Each scene shows the same named points in several views. A view is turned or mirrored, and shifted as a whole, has a little noise and may leave points out.

Scene 1
View 1
K150: [  5 -17 -10 -12  -2  -4 -14  35 -26  19  -2   0 -10 -15 -23   5   6   1
 -16  13  20  -2]
K952: [ 11  -6  -3  -3   2  -3 -16  26 -23  -2 -10   7  -4  -8 -23   2  -2  11
  -1   1   2   7]
K907: [  1   5  -9 -24  -5  -3  -9  29 -48 -12  -7  -6   3 -12 -27 -10  -5   8
  -8   7   7  11]
K823: [ 12 -28 -11   4   2  -8 -23  40  -5  45   7  20 -11 -11 -17  20   8   3
 -19  17  32 -12]
K171: [ 24 -12   2   7   4  -9 -25  31 -27  27 -18  18 -16 -19 -37  15 -15   9
  -6  19  14 -13]
K125: [ -6  -8 -15 -18  -2   1  -8  29 -19 -10   8  -6   6   0  -7  -5  16   8
  -8  -5   8  19]
K299: [ 11 -11 -11   7   5  -5 -17  32   1  12  12  29  10   9  -3   8   5  19
  -5   0  19   9]
K367: [  9   5  -8  -6   1  -6 -14  30 -27  -2   6  23  15   2 -16  -2 -10  18
  -3   7  17  10]
K418: [ -5 -15 -12 -17   0   3  -8  27 -19 -13  -2 -19  -7  -8 -13  -3  22   2
  -8  -9  -2  18]
K842: [  6 -16 -10   0   5   0 -14  27   0  -2   5   5   1   3  -5   5  17  10
  -2 -10   3  15]
K728: [ 22 -10   6   8   8  -2 -20  21 -18  -7 -25   4 -14 -10 -29   5  -3  12
   8  -5 -14   6]
K310: [ -5 -10 -21 -24  -8 -10 -12  45 -34  34  18  12   5 -11 -17   6   2   2
 -29  27  46  -6]
K399: [  3 -19  -8  -7   4   2 -13  27 -12  -5  -7 -12 -11  -7 -15   3  19   4
  -5  -8  -4  13]
K441: [-13   6 -24 -30  -7  -4  -3  37 -33  -7  25   6  24   4  -4 -11   7  12
 -16   6  28  20]
K867: [ -8 -53 -18   6  10  11 -11  27  46   3  16 -22 -16   9  21  13  65  -4
  -7 -33  -7  26]
K27: [  7  -2  -9  -5   3  -2 -12  27 -19  -9   1  10   7   1 -13  -2   2  15
  -1  -3   5  15]
View 2
K952: [  5  16   7 -10  -4   1  -1 -14  22  19  19 -17  -7  11  -9 -13 -13  20
 -15  13  13 -21]
K823: [ 15  17 -11 -18 -23 -36  -3 -27  20  43   8 -14  23  19   2 -16 -11 -10
  -3  41   9 -12]
K418: [ 17   6   1 -13   6  -7  -9  -2   4  15  14 -24 -19  -7  19  -7   4  12
 -11  -4  16 -10]
K842: [ 14  13   2  -4   7  -8  -2   0  19  31  12  -2  -4  -7  11 -16 -12   8
 -17   5   4 -19]
K299: [  6  15   1  -8   2 -16   2  -7  25  41   5   9  12   3   2 -23 -26   5
 -18  23  -3 -22]
K150: [  7  10   0 -24 -13 -20  -5 -22  13  21  11 -27   0  17   3 -10  -6  10
  -6  26  17 -10]
K125: [  4   3   9 -22  14 -10  -5  -2   9  18   5 -14 -18  -3  15 -14 -12  18
 -15   6   8 -10]
K27: [  1  12  10 -13   7  -1   0  -6  21  21  12  -7  -9   3  -3 -18 -19  21
 -17  11   8 -20]
K171: [  6  25  -1 -10 -30 -10   0 -32  30  25  24 -26  14  31 -24 -13  -9   8
  -6  33  19 -23]
K310: [ -6   0   2 -47 -11 -40  -3 -33   9  28  -8 -23   5  25  11 -18 -21   8
  -2  49   9  -1]
K399: [ 17  11   1  -7   0  -5  -7  -3  11  18  17 -21 -13  -3  10  -7   0  11
 -13   0  16 -15]
K367: [ -8  10  13 -21   6  -4   2 -14  25  24   6  -4  -4  13  -8 -24 -30  25
 -19  23   4 -21]
K441: [-13  -7  16 -41  21 -18  -2  -8   6  19 -10  -7 -19   4  17 -23 -30  27
 -16  23   2  -5]
K728: [ 12  25   5   7 -11  13  -1 -10  28  15  31 -21  -6   9 -20 -10  -4  19
 -16   2  20 -29]
View 3
K367: [ 11  15 -25 -21   7 -18   2 -35  24  -4 -17 -12  -8  24  -2   4   4 -15
 -13   0 -23 -10]
K867: [-28  20   6   5  -9  26   2 -12 -19  -1 -26 -25 -31 -42  -7 -17   5  36
 -29 -59  13  29]
K299: [  2  16 -19 -21   4 -17   3 -27   9 -14 -23 -10 -25   8   4  16  14 -11
 -20 -18 -10   4]
K823: [-15  27 -16 -14   0 -31 -17   5  18 -34 -13  -6  -1  11  14  29  26   1
 -27 -30 -11  -4]
K27: [  5  17 -21 -12   5  -4   4 -41  16   2 -22 -14 -12  14  -7  -6  -2 -10
 -13  -3 -15  -5]
K171: [-12  43 -20   2   0 -30 -24 -16  26 -32 -24   3  14  31   3  19  13 -20
 -19  -4  -8 -22]
K728: [-10  44 -16  16   0  -4 -14 -39  14 -11 -35  -3   4  20 -14  -9  -6 -18
 -15   1   2 -17]
K441: [ 15  -6 -25 -35   8  -9   8 -24  32  11   3 -25  -4  12  -1  -7   1  11
 -12  -7 -39  -3]
K842: [ -6  20 -13  -7   0   0   1 -29   8  -3 -25 -15 -16   1  -6  -4   2   0
 -19 -19  -7   2]
K418: [-13  22 -10   4  -2   9  -7 -20  16   5 -11 -19   6  -2 -12 -22  -6  18
 -16 -18 -12  -4]
K907: [  4  19 -22  -7   3  -9  -8 -29  37   5  -5 -14  19  25 -10 -17  -9   0
  -9   9 -29 -23]
K399: [-13  28 -11   5  -2   4  -8 -24  14  -1 -18 -15   4   3 -11 -15  -4   9
 -16 -16  -8  -6]
View 4
K310: [-14   1  -1  -3 -36  31  -5  50  34   9  11  32  27  17   1  20  11 -37
  22   7 -13  23]
K125: [ -6  -1   4   0 -23  21  -7  19  -5   1  20  16   8 -16  20  28  18  -3
  11  20   1   9]
K150: [  0  -5   4 -14 -27  34   3  29  21  12   4  27  14  -4   6  14   0  -9
  23  13  -9  21]
K867: [ -9 -11 -20  14 -53 -11  13   7 -38  44  -2 -19 -26 -52  48   3   1  -1
  -2   6  -8  29]
K299: [-13   0  -8  10 -15   1 -12  31   7  18 -20  28  10  -8  12  18  -1  -9
   6   4  13   4]
K823: [ -8  -6 -10  -5 -34  19   5  43  30  30 -23  30  14   2   4   3 -14 -21
  21  -1  -9  26]
K952: [  3  -5   7 -14  -8  28  -6  18  10   4  -3  31  10 -14   7  19  -3   9
  17  18   8   7]
K907: [  4  -1  16 -17 -10  42  -9  19  12 -13  25  30  18  -6   6  31  15   4
  20  27   3   6]
K27: [ -2  -1   4  -3  -9  18 -13  20   2   2   2  26  12 -14  12  27   7   5
  10  17  13   0]
K418: [  1  -6   5  -9 -30  26   3  11  -9  10  18   9  -2 -28  24  19  10   5
  14  23  -5  18]
K842: [ -7  -3  -6   7 -20   3  -8  19  -9  17  -7  14   0 -24  23  20   4  -1
   5  12   8   8]
K367: [ -6   2   4   0   0  18 -20  27  12  -3  -5  38  19  -2   3  29   6   0
  10  15  20  -6]
K399: [  3  -7   4 -11 -23  25   3  11  -4  12   7  15  -1 -26  20  17   2   9
  15  20  -2  15]

In a view up to two points have been moved. Name them for each view, in the order of its rows, or write none.
view 1 | K418
view 2 | none
view 3 | K27
view 4 | K842, K367
